A landscape with many valleys, sampled at points; each row gives a point and its height.
A ball rolls from a point to whichever of its 4 nearest points has the largest drop for the distance, and stops where none of them is lower. Distance is the straight distance between rows; heights are no part of it.
kozot h=45.2: [ 13   3  -7  19  -5   0  14   2 -21]
Teman h=37.6: [ -2  25   0   5 -17  36 -18  -5 -13]
rovo h=55.7: [ -1 -14 -19 -11  -5 -15  15   8 -10]
Zalim h=54.1: [  1 -16   0   7   4  -5  15   3 -13]
Loga h=49.7: [  1  31  -6   3 -19  28 -18  -4  -7]
Zugel h=51.4: [-10 -14   5 -13 -11 -13  -9  -7  12]
fona h=86.6: [ 12  37  -9  10  15  11 -16   8  13]
Refib h=38.9: [-5  0 -4 14  0 -9  9  3 -6]
zamep h=55.5: [ -5  -9   6 -22 -14 -18  -9  -9  17]
Gadoz h=25.9: [-14   0  -9  -3   2 -16  -2   5  12]
kib h=38.6: [-17 -16   9 -12   4  -8  -5  -8  15]
lali h=25.5: [ -9 -24  17 -10   2  -3  -3  -7   5]
vus h=58.6: [-13   9  -3   4  11  -9  -8   5  23]
Duk h=57.8: [  5 -16  -2   9   8  -1  18   4 -20]
sez h=63.2: [  3 -12 -11   1   0  -8  19   7 -18]
Big h=44.2: [ -9 -14  10   4  13  -5   5  -4  -1]
Paf h=78.2: [ 1 25 -4 12 18  3 -7  7 13]
nabu h=39.5: [-14 -14  17  -4  14   6  -9  -5  17]
puso h=45.3: [  1 -18 -11 -28 -15 -17   6  -1   2]
gelig h=51.1: [-12 -13  -5 -11  -8 -20  -2   0   6]
pupi h=46.8: [  6  25  -2  12 -14  18  -4   0 -10]
Migap h=41.3: [-11   6   3  15  14  -2   1   2  15]
zofon h=56.7: [  3 -29  -6 -11   1   1  16   8 -17]
bala h=34.2: [ -8 -24   6  -9   3  -3   2  -3   1]
pif h=75.2: [  5  27 -11  17  -6  -3  -2   3   0]
Mim h=48.9: [  8 -27   3 -28  -5   2  10  -7  -3]
kom h=56.4: [  6   9 -10  18  -8  -6  11   1 -11]
Zeti h=17.4: [  8   8   7  21   3  11   8   2 -13]
pep h=59.4: [ 8 28  5 15  1 21 -5  4 -1]
dotu h=36.7: [  4  23   5  13 -16  26  -7  -2 -14]
zom h=67.7: [ 5 27 -3 16  2  6 -5  2  1]
Saged h=24.0: [ -4 -24  -8 -22  -8 -13  10   5  -3]
bovop h=30.8: [ -9 -22  18  -9   2  -1  -4 -10  13]
Zafe h=25.8: [  3  20  13  10  -8  38 -14   1 -13]
vuga h=55.2: [ -4  -2 -12   5  -1 -19  10   6  -5]
dadu h=29.8: [  9  18   6  21  -6  12   4   1 -14]
pogun h=47.4: [  2 -21   6 -25 -12  -9  -1  -8   3]
nef h=43.2: [  3   7 -21   9  -6 -14   9   4 -16]
Rilep h=38.4: [  1 -30  12 -20  -7  -4   1 -10  -4]
gefe h=86.2: [ 12  31  -2  13  20  17 -16  10  11]
kifo h=67.0: [12 19 13 17 16 23 -6  5  0]
ronud h=66.6: [ -6  -8 -22  -4  -8 -16   8   9  -1]
Nis h=77.5: [  7  16   7   9  37  16 -14   8  11]
Mota h=7.1: [-6 10  1 15  5 -6  7  3  3]
vuro h=53.2: [-8 -4 13 12 23  7 -1  0 11]
vafir h=34.3: [ 12 -15  13 -24 -12  -7 -11 -23   9]
foti h=46.0: [  9 -10   2 -31 -21 -20 -10 -16  13]
lafe h=61.3: [  9  32  -1   8  -7  25 -12   4   3]
besar h=83.4: [  5  28  -2   8  28   5 -12   9  15]
Dat h=20.7: [  5   5 -17   8  -7 -10  14   3 -19]
rore h=21.4: [ 16 -21  16 -27  -7  -4  -1 -22   4]
Tekuf h=43.1: [ -4 -26   1 -15  -2  -5   7   1  -5]
rubeg h=46.9: [  2 -25  -5 -19  -5  -6  14   7 -12]
Nosiz h=42.7: [-10   0  -5   7   4 -12   6   3   4]
bepo h=52.7: [-16  -3   4   0  10  -8  -8  -4  18]

For each start below, name the point where the ball stops.
zamep | rore
Zugel | lali
vuro | Mota

Call two points neighbours if one is among the 4 nearest of the other. Go from one point of each pair to the other, from neighbour to neighbour, staying as low as possible. Name the highest point that can't be avoided.
Gadoz / Mota | Nosiz
Saged / rore | Tekuf
rore / lali | Rilep
Dat / Mota | nef
